Each row is a point on a landscape with many valleys, with its height.
From any point a ball rolls to the lowest of the 2 points nearest to it. It stops when none of these is lower. Distance is the straight distance between rows; heights are no part of it.
lim (h 44.9): [196 118 114 166 144 129 113 109 150 142 121 167 119 138  94 130 107 124
 151  90 126 128  83 101 141 152 112 162 140 126  72 113 124  65 155  92
 136 126 144 131 114 130 170  87]
gado (h 56.0): [128  79 151 149 165  79  92 135  80  99 148 117  91 125 129 132 124 107
 129  99 174 100 126 101  98 186 201 156 102  60 112 139 123 120 126 127
 113 116  86 121  96 132 111 111]
Pof (h 41.6): [100 129 138  87 137 122 135 125 112 150 100 109  93  72 147 122 151 115
 112 131 142 192 160 162 127 152 166  83  94  88 154 149 175 217  86 200
 127 121 127 127  86 116 111 176]
bafi (h 74.7): [186 103 133 179 151  48  70 179 165  93 117 184 132 127  66 144 104 139
 185  81 135 102  93 112 102 197 116 163 152  97  91  83 119  96  95  85
 159 143 134 173 103 194 170 112]
Zitof (h 47.5): [184 121 135 149 160 100 111 127 117 142 132 153 158 167 103 156 121 112
 168  74 139 119  78 127 141 150 127 175 160  96  82 119 104  49 134  55
 136 145 138 142 117 117 163  71]
beg (h 77.8): [165 109 152 140 158  66  61 146 167  98 116 149 132 129  73 121 106 141
 204  85 149 118 103  96 110 184 109 142 116 128  89  69 127 121  89  98
 116 106 119 180 115 170 179 118]
Nuget (h 79.3): [137 153 129 136 105 119 106 154 182  56 146 150 147 130  94 153  93 188
 176 133 135  93 107 134 166 138  62 138 158 180 105  76 116 180 110 121
 119 122 109 180 138 169 140 127]
govi (h 66.0): [123 119 118 122 132 117 183 153  89 182 146 129 154  96 160 138 136  96
  64 149 102 166 112 165 110 136 134 128 117  54 127 151 154 100 159 135
 139 150 159  99 163 149  85 149]
lifo (h 73.5): [126 145 140  92 147 155 161 113 136 213 140 105 138 109 181 137 138  94
 102 159  98 212  97 194 123 124 127 131 101 101 129 157 194 133  92 176
 125 135 179 144 111 162 117 163]
novus (h 40.9): [178 123 153 141 173 111 107 132 110 175 121 128 175 155 112 136 120  98
 153  87 134 133  84 119 112 120 138 162 142  78  93 144 134  80 133  90
 116 141 147 142 112 102 169 108]
ketig (h 15.4): [100 123  99 136 118 122 157 196 104 149 133 136 167 128 128 141 145 119
  66 167 106 106 152 153 113  95 148 120 138 103 148 126 122 150 161 153
 124 177 142  98 161 130 110 155]
diros (h 67.3): [153 115 127 158 142  97  98 164 104 157 133 143 194 168  35 148 107 133
 116 133  98 109 112  82  89  86 147 140 192 161 102  88  86  90 156  71
 134 143 157 115 120 112 173 141]
mif (h 73.2): [ 72 152 131 114 132 103 116 162 166  84 150 121 116 105 121 110 108 169
 162 172 133 128 138 137 107 129  84 114 134 139 150 103 133 192 108 170
 138 112  96 110 151 179 118 163]
fur (h 78.1): [135 123 147 114 166 137 104  74 111 177 104 144  68 142 126  84 140 106
 160  88 146 146 107  86 119 155 155 143  93  99  92 186 138  76 125 126
  84  86 138 125 110 119 141 111]
Rede (h 48.9): [127 134 140 116 141 116 133 195  98 103 140 120 195 156 149 182 124 144
 134 105 133  74 129 183 148 112 149 166 152 113 132 128 114 133 134 101
 127 177 100 147 134 118  97 103]
beniz (h 63.1): [175 165 114 134 126 168 164 136 173 154 145 146 125 118 134 150 131 149
 148 147 136 146 106 171 155 110  88 146 134 104 109 143 169 121 139 137
 142 134 146 119 148 155 138 115]
Satis (h 76.4): [136 128 154  85 169 132 139  93 117 208 124 100 118  95 173 122 164  84
 119 107 103 204 118 177 145 147 168 140  85  81 124 168 206 150  76 164
 102 128 157 150  80 144 118 141]
Vadi (h 37.9): [116 104 168 146 153  96  84 155  82  57 149 100 143 140 141 151 122 143
 126  96 152  73 143 117 128 130 160 151 141 111 127 111 109 135 150 110
 113 136  60 160 106 121 103 112]
Mibus (h 60.1): [171 151 125 153 129 165 146 126 154 135 145 143 100 150 130 106 113 170
 170 154 116 120  88 124 138 103  74 153 137 142  83 119 116  99 184  96
 155 120 137 114 176 196 137  96]
vus (h 5.7): [ 94 128 107 138  88 141 159 154 100 134 129 119 147 119 149 128 144 125
  57 177 102 105 150 137 111 114 128  94 128 145 165 137 103 131 172 165
 124 135 132  83 174 129  73 153]
zanot (h 59.4): [126  84 152 125 151 102  94 153 111  66 140 139  94  98 117 155 136 115
 138  93 189 113 146 105 125 168 189 142 135  51 117 124 128 164 106 116
 136 133  64 141  88 119 113 106]
Sepo (h 31.1): [ 89 149 140  73 125 147 155 128 115 157 113  88 151 117 187 164 133  84
  78 177 122 179 164 202 122 117 135  88  96 162 171 152 158 149  98 190
 145 138 151 138 118 115  76 194]
lako (h 14.0): [ 69 136 135 119  97 157 135  70 119 150 100 110  81 139 171  69 135 108
 122 141  94 146 164 100  85 101 108  68  92 197 163 162 106 125 135 190
 123  89 151  88 121 108  96 197]
mep (h 47.6): [113 101 144 132 153 121 110 144  89 137 138 107 127 151 141 108 123 115
 134 111 132  96 100 105  94 130 152 142 111  92 120 149 115  85 171  97
 108 115 120 109 141 114 126 124]
Fizi (h 69.9): [117 159 117 134  96 158 131  71 191  86 130 137  40  96 130 100 117 177
 169 134 152 142 152  97 139 135  67  95 124 153 121 111 129 187 119 171
 161  87 110 117 113 151 127 143]
Dogif (h 38.9): [ 89 161 123 124 118 141 169 186 111 135 157 132 172 156 151 161 132 160
 115 187  96  99 152 195 114  75 111 145 145 154 148 120 116 159 138 151
 151 141 135 112 194 188  80 140]
kefek (h 60.5): [151 181 154 100 108 183 170  97 174 121 140 126 105 101 171 135 141 141
 149 174 144 171 158 183 129 102  59 114 112 137 132 143 162 163 104 168
 149  98 113 129 136 187  99 146]
Pog (h 83.9): [192 154 116 151 136  84 120 159 193 121 122 179 145 134  66 143  81 167
 194 124 118 151  91 140 138 167  79 137 131 129  76  79 155 139  99 123
 132 133 154 152 127 174 195 120]
lare (h 51.7): [210 121 128 142 150  99 105 137 138 127 113 164 173 153 113 180 118  96
 165  68 161 120 114 152 147 164 133 175 153  91 100 117 111 117 100  75
 149 165  97 156 101 109 166  46]
zeka (h 34.3): [106 128 116 133 112 125 136 121  77 128 129  85 179 167 131 122 114  90
  51 163  90  75 192  84 106  95 229  76 118 172 197 161  83  85 150  97
 121 155 148 114 136  43  91 165]
zope (h 58.2): [ 97 137  94 144 121  70 114 169 152 128 135 149  95 104  82 103 125 145
 138 159 129 135 118  91 109 155 142  77 142 106 160 106 129 188 114 156
 139 154 145 101 159 135 168 163]
Gok (h 75.6): [122 140 143 120 141 154 123  64 126 134 130 127  53 106 167 100 132 102
 154  84 152 143 113 100 151 152 113 131  92 124  98 176 138  92 138 127
  91  80 109 130 113 118 121  94]
Vevuz (h 67.0): [164 160 125 130 153 104 124  94 191 169 104 156  79 117  85  93 123 137
 203 120 117 183 125 125 134 171  97 126 104 131  86 101 167 142  85 152
  96 109 165 130 102 173 193 134]
zimek (h 70.5): [180 119 100 173 125 118 121 153 136 147 136 175 194 148  55 142 112 162
 105 120  92 109 104  92 143 103 117 150 207 167  82  81 103  94 165  77
 168 149 150 112 110 126 181  99]
torek (h 23.2): [102 147 106  97 109 166 197 133 130 166 123 106 160 111 172 159 143  97
  52 204 118 173 182 189 117 114 112  89 124 138 162 158 142 116 125 181
 165 148 174 128 163 131  76 176]
talof (h 35.6): [143 108  85 137 104 120  93 130 127 103 102 144 105 118  83 124 160 100
 136  95 165 126 140  88 125 168 174 115 124  87 143 124 129 170 106 131
 138 141 122 119 111 113 160 116]
ronel (h 55.2): [125 130  87 144 128 107 118 127 153 150 115 152  80 111  99 107 139 131
 151 138 130 159 119 102 126 146 133 112 133  98 111 138 160 153 119 170
 136 127 154  92 136 146 182 144]
Vak (h 68.3): [116 173 139  85 142 128 117 132 155 145 135 121 152 123 137 144 121 139
 164 161 132 148 133 179 112 108  90 124 117 152 140 120 159 172 112 176
 117 138 133 116 136 157 146 180]
Tifo (h 57.1): [171 117 142 138 128 139  97 105 155 115 118 148 131 149 106  95  95 150
 175 111 107 109  90 123 127 141  63 143 115 203  83  87  97 100 122  85
  99  91 125 155 133 125 192 111]
sanu (h 52.0): [113  87 145 138 157 102  92  97  68 121 135 115  89 133 136  96 119  87
 140  82 156 102 119  84  97 162 180 147  99  72 106 164 118  87 151 100
  92  99  97 125 126 100 115 113]
ver (h 68.8): [149 119 166  96 146 144  94  73 137  87 132 125 122 139 141 142 120 146
 163  91 141 131 125 131 147 121  82 131 121 168 102  94 127 108 118  91
  68  95  78 165  85 121 133 113]
gop (h 68.2): [125 117 111 155 115 105 117 188 181  35 155 171  85 101  77 148 123 178
 141 129 156  93 118 137 168 169 107 153 154 100 114  86 129 172 118 109
 177 126  83 156 135 178 125  93]
keko (h 13.4): [ 79 130 100 151  91 163 137 110 125 111 132 107 120 122 172  95 125 121
  91 150  92  95 141  98 101 116 112 104 126 179 173 135  94 124 171 149
 136 114 125 102 160 125  93 139]
Fep (h 76.7): [155 146  91 144  85 173 137  82 146 106 121 123 144 166 139 133 102 145
 114 126 107 106 111 103 169 119  93 134 164 211 136 103 101  79 135  85
 151 126 137 140 127  89 174  77]
dumi (h 75.4): [109 145 138 132  95 176 125  86 144  51 147 122  98 119 160 119 112 185
 128 123 105  93 134 114 162 121  62 152 141 193 132  98 105 131 146 115
 155  96  84 153 126 141 104  96]
fima (h 44.8): [141 140 124 107 115 142 132 118 131 138 112 116 129 107 132 137 156 103
 124 108 141 155 141 150 158 135 148 113 111  94 139 164 162 155 106 161
 127 139 131 129 112 107 145 129]
dokon (h 35.9): [158  85 129 173 151  97  62 115 100 148 110 116 155 186  69 106 112 111
 128 116 135 117 130  48  54 110 194 123 167 142 118 125  84 104 121  91
 113 138 140 117 118 101 184 144]
pebev (h 33.4): [150 109 139 123 172  99 116 130  88 184 132 113 178 139 117 145 126 102
 118 127 117 148 102 135  88 129 172 158 125  77 118 148 153 114 136 106
 106 147 160 110 109 107 151 144]
tel (h 41.9): [ 90 101 153 128 148 111 153 141  82 169 140 113 143 146 144  90 125 115
  88 141  98 108 119 127  86 109 143 125 119 111 128 152 100  78 193  90
  97 130 137  86 175 126  93 132]
Bal (h 71.3): [108 131 107 140  93 162 135  96 156  61 145 146  50  84 154 105 128 156
 131 112 159 129 144 104 157 168 101 116 116 135 121 119 127 163 139 157
 166 107  89 120 124 142 105 107]
Vekop (h 34.1): [130  76 124 160 146  69 151 155  42 166 159 109 144 133 142 118 130  82
  53 136  99 103 132 113  76 122 178 129 118  63 125 153 124  88 182  99
  90 151 129  71 166 124  83 146]
naris (h 47.0): [122 144 133  93 135 137 167  85 119 227 107  96 143 148 104 125 133 102
 100 158  94 181 138 114 119  67 132  97 120 191 119 147 125  43 126 129
 113  95 199 116 120  70 126 174]
tuki (h 64.2): [163 156 118 137 127 163 184 124 153 160 156 140 143 130 135 128 130 163
 137 157 113 137 109 141 143  82  73 153 151 143 101 150 142  87 181 101
 151 123 162 111 171 153 131 105]
seme (h 34.7): [114 134 101 119 108 162 176  93 128 189 103 114 121 119 168 112 142 102
  80 165 115 176 152 119 113 100 120  86 119 148 153 161 135  86 133 177
 134 109 174 104 138 109 110 164]
belu (h 24.1): [104 134 123 115 100 154 154 174 113 108 123 142 169 112 118 162 150 118
  90 162 127 121 142 188 132 115 141 118 133 106 167 151 139 169 137 154
 147 153 117 131 153 105 105 126]
fomug (h 24.2): [130  67 125 187 113  92  81 153  97  70 130 127 115 163 126 120 122 117
 118  98 136  61 119  80 118 157 173 148 155 100 142 100  80 114 123  78
 149 137  94 136 130 132 133 106]
risi (h 55.3): [131 124 127 146 151 127 120 177 133 130 141 152 127 165 107  99 107 171
 151 142  93  93  78 118 108 100  81 164 150 152  90  96 102  93 194  71
 138 131 154 120 158 178 146 115]
nepug (h 5.6): [ 69 129 130 127  83 166 122  85 122 102 122  92 107 132 198  85 136 122
  96 124 104 108 157  99 117 120 103  77 111 204 156 162  76 119 151 163
 125  89 124 122 118  98  83 154]
mepi (h 11.2): [127 103  79 172  80 148 135 157 138  85 128 175  97 115  98 123 136 147
 109 138 130  89 109 104 151 154 130 124 145  86 145 128 126 156 150 125
 170 149 116 104 158 133 132 102]
vog (h 28.9): [145  75 157 152 164  90  71 119  71 148 130  82 165 183 100 106 119  93
 124 116 127 109 118  84  48 109 202 132 119  90 113 150  90  94 136  90
  97 131 144 114 115  86 141 149]
zop (h 57.5): [145 147 130  90 152 136 142 120 109 212 118  98 182 137 133 157 126 108
 100 158 103 172 121 166 119 105 140 119 128 136 130 144 171 101 124 147
 119 139 177 123 102 103 139 174]
dozu (h 49.0): [115 132  98 112  89 159 161 128 124 123 109 136 101  87 156 125 167 102
  86 133 149 174 151 147 147 147 134  93  99 102 160 172 146 165 129 171
 150 146 131 116 133 112  96 137]
Gek (h 41.0): [157  77 101 192 141  76  75 163 124 118 123 134 154 152  48 118 107 113
 128 119 129 104 115  49  70 123 184 141 187 106 123  92  85 118 123  92
 154 159 132 121 117 132 192 143]
sevus (h 49.6): [135 134 119 109 141 115 112 152 135 128 128 146 116  82 101 157 146 122
 144 119 158 161 125 163 136 159 164 134  98  56 134 143 177 194  82 148
 140 138 122 140 100 141 136 123]
Dezo (h 28.2): [108 136 132 101 124 147 179  86 122 223 104  96  99 133 165  75 143  93
 118 168  97 207 121 133  95 100 104  91 103 163 139 166 155  76 109 171
 126 109 184 101 132 126 102 193]
Voz (h 44.1): [137 150  89 172  97 153 154 106 148 148 153 160  90 106 130  91 131 152
 110 162 121 137 128  91 134 121 117 122 135 114 126 150 134 126 172 159
 163 118 155  86 155 140 136 120]
salif (h 21.0): [ 80 135 137 108 120 149 153  84 139 188  88 116  84 154 139  65 137 105
 137 175  96 186 139 121  85  72  99  79 104 218 143 151 126  99 112 174
 129  89 180  86 123 121 123 202]
motuf (h 70.1): [124 129 128  98 125 142 194 123 105 192 131 115 122  81 181 132 153  90
  69 145 130 212 126 178 130 150 140 117  99  58 130 168 180 137 110 171
 131 142 167 127 141 147  88 152]
sud (h 73.7): [173 134  98 166  99 165 142 117 143 144 136 149 157 146 100 139 109 184
 115 139  90 109  87 100 147 100  95 145 191 189 103 102 104  87 162  94
 159 119 147 109 144 120 170  98]
vuke (h 48.3): [119 144  88 160  85 172 162  69 139 137 110 142  39 114 155  73 144 130
 109 132 124 170 138  98 135 128 109  92 115 132 121 159 136 140 153 177
 155  98 147  95 143 144 123 124]
poten (h 53.1): [135 157 118 103  88 186 200 105 160 136 127 140  70  61 166 125 157 117
 102 149 158 197 170 169 146 143  98  96  90  93 139 183 160 164 131 192
 178 128 129 125 146 169  83 122]
tevi (h 70.8): [204 146 140 107 166 119 124  66 176 177  95 165  93 105  94 106 133 113
 211  90 127 162 138 132 165 185 119 146  85 121  68 117 164 152  55 140
  65 115 142 157  65 164 189 104]
Bik (h 15.6): [122  63 105 172 120  91 120 153  74  90 145 132 130 149 136 130 144 105
  81  90 131  70 136  87 126 161 184 143 143  58 139 138  93 113 147  90
 119 155  87 107 149 114  95  97]
zosub (h 48.7): [109 131 160  78 134 125 136  90 101 150 102  49 161 126 179 153 134  91
 118 111 137 146 158 158 146 125 155 118  87 133 156 172 161 126 104 141
  97 121 134 171  88  59 103 158]
Vesoz (h 19.6): [121  99 161 127 156 104 106 101  74 181 138  56 171 178 119  96 112 103
 107 130 123 114 129 104  78  83 190 121 113 118 136 167 109  61 138  80
  98 117 158 117 136  48 121 151]
Sabif (h 38.8): [122 120 144  82 130 156 131 151  98  74 143 138 157  91 130 179 159 114
 111 115 167 127 143 178 171 131 172 144 130  81 152 149 141 160  99 110
 140 156  85 170 126  70 110  80]
Toz (h 31.5): [107 104 170 130 127 112 103 112  83  67 151  73 137 153 171 131 112 117
 109  91 149  84 154  90 138 127 175 127 139 118 160 137  85 105 134  85
 118 123  65 161 111  78 109 100]
Lozo (h 71.2): [149 122 136 165 131  79  89 193 168  65 134 182 123 118  77 149 108 171
 166  94 154  89 100 132 162 173 105 174 156 118  87  81 126 133  98  91
 156 130 105 171 123 189 140  97]
tuti (h 50.6): [ 93 112 124 169 129 144 147 161 123 116 149 134 118 159 138  97 121 187
 142 152  86  73  88 120 117  91  87 147 155 159 126  97  75 114 194  84
 144 119 128 110 183 192  91 113]
sano (h 24.0): [112 117 130 148 142  97 129 180  78 157 140 121 187 146 135 142 119 103
  92 141 123 103 117 156 101 103 163 135 131  85 146 137 146 137 145 121
 113 155 143 103 144 126 109 146]
Fesu (h 64.0): [129 108 156 157 159 100  87 195  92 136 121 134 190 183  80 121 102 140
 139 127 100  83 114 129  80  87 168 151 157 153 119  95  86 121 166  81
 121 150 151 114 138 132 154 137]
Semu (h 65.1): [140 186 121 104 128 118 146 138 166 183 117 134 157 150  82 152 117 144
 166 197 110 164 122 170 112  93 104 113 129 184 131  88 147 150  96 169
 131 142 155 101 141 135 186 178]
pulok (h 28.0): [104 121 131 109 137 118 116 112  80 165 128  72 167 172 117 117 122  91
  86 159 104 105 159  95  92  71 194  97 108 163 164 151  91  62 145 110
  99 129 166 109 115  40 123 174]
mura (h 37.8): [151 128 100 167  87 157 194 129 144 131 160 157  79 103 139 128 140 152
  94 169 128 127 130 123 142 121 101 141 129  89 128 161 128 114 181 138
 182 126 144  69 189 188  90  96]
laz (h 40.1): [132 134 109 118 116 129 100 105 155 115  90 137 118 102 101 130 139 124
 167 103 153 143 146 116 145 152 132 107 116 127 137 116 147 177  97 158
 115 135 117 144  99 101 168 128]
les (h 54.3): [144 145 151  67 150 147 162  93 136 168 120  89 162 117 181 165 133 102
 133 110 138 160 128 168 172 125 111 130 112 120 149 167 159  99  99 119
  99 135 129 177 121  90 123 122]
Duzir (h 75.1): [ 76 115 130 138 119  98 106 184 142  63 162 135 125 106 112 128 121 168
 131 149 145  95 154 132 127 150 123 121 145 107 136 106 127 202 123 156
 135 128  82 112 151 168 108 133]
tuz (h 61.8): [160 172 132  98 153 122 129 129 151 207 121 136 175 134  96 158 117 124
 132 166  88 189 100 174 105  93 119 125 130 135 120 102 182 151  89 151
 125 151 189  99 106 127 173 166]
gik (h 63.6): [116 169 146 102 109 150 171  92 174 161 124 107  91 116 159 106 136 134
 158 187 131 195 163 157 102  86  59  89 108 158 140 122 153 141  92 186
 151 100 147 102 129 172 115 165]
volig (h 54.7): [ 92 134 133  98 155 112 169 200  85 120 145 101 200 142 169 164 124 145
 104 127 118 102 127 191 149  99 138 164 131 111 131 150 132 114 154 103
 123 158 121 143 168 140  61 101]
Nolit (h 77.7): [148 156 103 138  87 183 132  90 170  81 120 126 133 135 142 138 123 161
 134 129 121 115 115 135 178 118  72 137 136 192 130 106 108 136 127 112
 146 128 110 150 134 120 147  92]
fav (h 37.5): [169 138  94 165 147 131 138  89 130 165 127 169  85 134 107 135 133 100
 132  80 144 127 102  81 144 167 160 171 128  90  94 162 146  55 142  99
 138 123 139 108 112 118 154  67]
gavo (h 52.6): [138 122 113 117 141 133 154  95  96 216 118 102 159 131 123 128 131  85
  88 130 103 181 140 109 126  95 163 120 133 120 122 169 154  56 123 132
 115 129 187 125 103  71 141 165]
Daga (h 37.7): [ 68 120 159 108 120 128 130  96  95  93 132  76 145 145 204 108 114 110
 104  97 120  92 151  95 135 122 136 115 107 159 164 144  96  89 142  91
 105 109 104 149 129  66  92 105]
gotu (h 65.6): [137 130 164 107 143 131  92  84 143  64 138 151 100  96 116 157 128 148
 153  71 165 134 138 116 170 141 112 137 143 135 104  80 144 154 110 107
 110 101  64 172  77 116 143 112]
Fiso (h 77.3): [ 91 144 129 140 103 123  94 183 154  62 134 137 162 131 107 145 118 175
 136 145 122  72 126 127 138 126  99 126 164 174 148  85 111 177 127 130
 137 122  95 149 141 161 135 136]
tebu (h 63.8): [122 156 138 120 159  67 103 151 194 151 123 131  96 121  84  88  99 148
 194 154 136 169  98 124 112 173  94 114 122 122 111  78 162 163  79 153
  96 134 162 136 113 164 196 165]
pofu (h 49.9): [ 78 109 140 136 119 125 128 190  84  81 149 107 180 152 160 145 133 146
  99 147 101  45 163 149 131 108 157 137 144 176 164 112  77 159 156 120
 114 132  87 133 147 140  57 124]
Gipab (h 65.8): [ 81 172 150  91 117 134 135  92 158 148 105 104  84 129 155  93 141 128
 169 149 123 167 147 128 107 101  62  77 101 192 147 118 140 172  85 213
 137  85 129  97 122 147 109 194]
retug (h 69.3): [ 93 112 107 147  88 161 124 108 122  59 122 139  89 100 168 118 143 122
  85 101 136 110 138  94 169 153 125 117 132 139 160 137 119 149 144 147
 136 116  89 125 134  94 101  92]
giko (h 62.1): [140 116 145 127 123 129  71 145 146  85 125 132 166 162 111 136  97 172
 168 120 116  78  94 129 118 119  74 151 133 204 112  52  82 123 131  88
  98 117 114 163 135 139 151 111]
Lomo (h 65.4): [129 106 119 132  92 138  98 140 162  12 136 170  73  85 105 135 128 161
 115 103 166 110 117 107 191 167 119 143 164 132 128  86 115 164 118  95
 167 129  72 173 102 125 126  77]
Lak (h 81.5): [179 147 133 139 129 104 108 134 206  88 137 159 118 114  90 151  99 176
 197 127 156 133 101 156 162 159  54 138 128 145  88  83 149 161 101 129
 119 127 116 166 131 172 165 117]
rof (h 43.6): [111  99 154 142 154 100  97 198  84  80 146 110 169 167 136 139 126 147
 139 102 134  50 123 149 132 107 156 172 158 113 132 108 100 136 160  84
 113 167  97 155 143 148  80 108]
mul (h 67.4): [170 140 145  88 158 147 141  64 165 187  91 134 101  98 114 141 169 104
 166  85 138 188 133 152 175 150 128 130  82 118 102 139 188 164  48 157
  81 131 148 151  70 134 151 118]
Kub (h 39.8): [113 120 121 142 115 126 124 150  85  88 129  90 201 162 138 152 132 110
  60 148 113  52 179 129 103 105 219 109 128 130 193 137  83 131 152 115
 122 163 119 120 137  70 105 137]
Bek (h 73.4): [127 142 135 124 129 165 126  56 158  89 131 142  38  85 141 116 130 141
 156 107 153 138 137 102 172 158 103 130 106 139 101 126 136 123 139 130
 119  84  97 129 101 138 116  93]
gef (h 30.5): [160 113  88 160 125 131 117 126 140 119 116 163  79 112  92 133 137 109
 145  91 164 122 100  90 146 190 161 144 131  74 116 137 148 122 130 133
 163 131 131 122 114 124 164  90]
ramu (h 58.9): [151 153 142 103 144 150 151 116 149 161 142 126 143 125 154 152 138 113
 139 124 128 152 103 150 160 112  85 136 122 124 125 147 150  86 139 128
 105 131 147 146 140 101 145 104]
luk (h 62.4): [132 106 143 107 132 128  89 133 130  33 131 163  96  89  80 152 151 143
 139  94 191 126 143 120 164 179 153 145 149  92 123 101 135 175  96 114
 144 133  60 178  74 112 141  97]
Vufoz (h 37.0): [ 72 136 145  80 109 138 164 111 114 141  95  91 106  95 179 116 153 100
  86 138 133 190 187 166 137 134 136  78  92 138 152 154 153 176  83 214
 126 125 133 136  88 110  60 187]
sedil (h 51.2): [191 137 144 136 139 149 116  76 160 154 123 148 125 137 117 114  97 129
 181 105 125 134  93 119 149 133  82 152 117 157  90 128 133  93 119 105
  99 113 138 131 114 126 172  91]
Febit (h 29.0): [134 122  81 164 108 130 194 172 122 138 156 165 126 124 133 144 146 149
  86 145 120  99 116 139 161 108 121 165 173  81 120 158 111 104 194 117
 164 161 146  93 195 163  78  86]
ditid (h 80.7): [115 106 168 108 182 119  99  96 101 203 108 115  95 143 126  82 129  96
 160 114 115 163  89 133  89 135 151 135  85  97 106 153 168 100 109 137
  82  96 154 115 106 111 152 160]
gefin (h 60.7): [100 136 138 126 155  64  93 163 148 133 136 104 111 128  90  95 102 133
 163 158 134 146 128 122  89 142 137  94 124 125 147  93 147 196  92 163
 108 134 143 123 127 132 175 192]
zodu (h 68.0): [100 154 128 111 109 139 106  68 189 112 108 115  75 116 139  87 124 164
 177 132 130 152 151 107 133 114  60  85 111 199 128 109 119 166  92 166
 112  83 128 130  98 139 147 162]
vud (h 45.5): [169 120 135  98 122 135 106 144 126  77 128 134 163 130 122 174 128 108
 140  91 174 113 124 145 163 157 148 153 137  93 129 125 111 141  95 102
 142 160  76 170 109 101 150  67]
Naba (h 61.1): [ 97 138 128 109 151 119 202 175 102 167 150 114 165 108 199 162 127 122
  77 151 116 158 130 191 134 114 120 149 114  89 133 158 148 106 154 125
 126 164 156 139 183 160  66 116]
vor (h 71.0): [ 87 151 149 114 129 136 127 139 133 120 143 113 122 125 150 125 112 159
 156 158 120 118 143 147 100 105  80 115 119 175 129 100 116 151 144 147
 122 103 103 114 143 165 109 161]
pavol (h 83.0): [157 112 165 106 176 101  82  89 109 205 100 104 145 161  94 108 120 112
 178 114 113 174  97 131  86 133 155 120  97 140  97 123 144 138  81 128
  82 122 173 122  85  98 191 168]
zubul (h 24.6): [135  80 104 148 126  92 152 128  71 144 145 131 118 133 131 135 132  83
  73 105 138 108 134  95 113 149 192 129 120  38 141 162 129  91 148 101
 122 158 115  95 151 100  98 104]
padan (h 66.3): [116 154 127 117 142 137 210 150 129 191 154 123 158 128 181 142 134 150
 109 150 115 147 107 163 129  80  94 147 148 105 112 155 137  61 176  89
 152 139 164 128 188 149  92 105]
zub (h 45.1): [ 84 127 112 155  98 129 169 182 114 108 151 144 150 142 140 125 144 181
 120 167 101  84 143 160 125  91  98 159 156 149 141 115  83 145 177 133
 140 147 118  97 190 193  86 117]
ged (h 51.8): [127 149  90 127 100 148 136  98 162 149  96 147  34  86 125  91 160 119
 141 108 150 160 133 103 162 151 127  97  99 115 121 133 160 160 115 177
 141 110 139 112 122 134 151 132]
Vuzat (h 31.8): [129 140 124  88 113 150 130 176 116  90 133 153 168 105 105 193 143 136
 135 129 146 128 121 194 158 112 147 130 126 110 138 139 153 179  97 127
 129 144 111 154 130 105 119 117]
vanor (h 63.7): [168 153 172  94 157 145 128  76 161 130 114 130 115  92 132 157 139 121
 163  89 157 161 128 150 178 140 114 150 107 127 100 135 169 137  86 132
  68 108  92 165  68 128 139 111]
Pedi (h 43.1): [ 97 134 153  89 121 125 118 107  95  96 114  68 167 153 184 156 125 114
 113 119 144  98 177 140 142 121 148 107  93 169 187 136 117 107 128 121
 103 104 101 162 106  51  97 147]
Dedi (h 31.0): [159  62  95 174  93 123  73 121 100  66 119 140 112 159 104 121 131  97
 101 105 155  80 121  46 108 156 216 142 174 106 152 110  63 131  91  75
 180 154  91 140 115 101 157  78]
Vabe (h 60.0): [147 121 139 156 162  81  95 223 123 127 123 163 170 168  83 127 111 166
 162 120 116  85  87 145 111 105 114 171 162 134 103  87  98 127 164  95
 128 163 149 124 145 181 144 127]
biku (h 46.0): [124 134 118  89 158 107 118 110 137 154  99 133  72  73 105 111 150 113
 161 112 145 183 133 150 131 173 172 122 101  65 125 135 189 208  62 185
 127 134 129 135  81 131 145 147]
vitu (h 57.0): [151 171 133  96 103 207 194  83 186 142 124 119 102  88 174 125 162 113
 134 145 145 185 159 159 170 116  78 108  93 137 128 167 161 138 109 169
 142 119 136 144 121 136 105 118]
gen (h 41.1): [119 107 119 150 131 117  86 110 100 161 113 124 128 157  90  86 114 115
 121 118 118 133 124  67  85 109 157 131 143 138 122 119 114 102 142 115
 110 120 144 104 126  91 183 146]
zagug (h 67.5): [101 115 104 136  82 161 101 107 131  24 117 150  82 105 124 117 143 145
 107  83 162 109 123  86 159 170 136 113 142 141 151  91 102 176 114 120
 155 119  73 161  95  90 134 101]
Nafu (h 45.0): [ 74 122 160 126 139 115 133 164  74  87 136  74 194 172 160 140 109 121
  76 147  96  38 183 141 123 111 197 117 119 176 187 130  78 114 157 110
 103 144 107 134 152  95  61 122]
Zivi (h 73.3): [ 95 136 152 114 106 159  98  88 143  83 142 132  95 113 155 105 117 167
 148 134 118 111 146 112 115 108  57 112 119 195 130 107  98 142 159 132
 123  78  86 131 122 144  98 133]
Dun (h 36.3): [173  62  84 180 110  97  93 141 115  99 114 146 141 162  73 126 128  92
 112 104 154 105 133  46  85 155 213 130 170  88 141 119  87 145 102 106
 165 161 128 128 120 116 173 134]
sem (h 41.2): [ 97 126 110 116 117 140 162  93 101 187 147 117 140 125 130 107 138 109
  65 160  92 150 151  85  96  76 129  99 139 167 127 156 117  49 169 122
 116 109 173  90 147  92 116 157]
nuf (h 64.1): [162 115 131 159 137  94  81 177 136 111 118 154 188 157  88 155 101 153
 162 102 128  92  99 144 120 127 107 155 145 147 115  95 110 111 124  81
 122 137 127 153 136 150 153 113]
nor (h 20.3): [133 108  95 174 122 129 152 177 136 120 143 167 115 145 113 133 140 145
 109 137 122  76 106 114 155 123 125 159 174 100 121 107 124 105 181 113
 159 145 128 107 162 155 125 100]
nelam (h 59.3): [143 157 145  71 128 165 156  64 161 128 112 103 134 113 165 153 131 107
 159  83 131 160 142 157 197 131  74 128 105 152 123 132 146 116  88 114
  73 117 111 161  95  96 129 108]
kefak (h 53.4): [ 69 131 136 135  96 139 107 153 113  53 134 114 151 120 156 135 134 136
 101 135 108  65 164 125 121 130 135 101 128 179 180 114  86 174 157 134
 130 115  82 121 128 116  85 125]
mobo (h 31.9): [104 174 112  99 109 151 173 177 121 144 142 124 169 124 148 169 139 138
  99 206 116 144 151 203 106  98 118 110 118 151 165 134 139 153 121 185
 171 140 143 109 175 167  88 169]

Call two points neighbours if one is among the 2 nearest of the other. Go from one point of each pair to the other, from neighbour to neighbour, staying as low as possible. Name the highest point that can't be avoided.
lim and les | tuki
Vabe and lim | nuf
torek and dokon | kefak
gef and nepug | Zitof
vus and torek | sevus
vus and nepug | keko
Bik and dokon | Gek

For each start below, name the point where the ball stops.
gotu | Bik
tuki | torek
Vak | nepug
ditid | gef
tevi | mepi
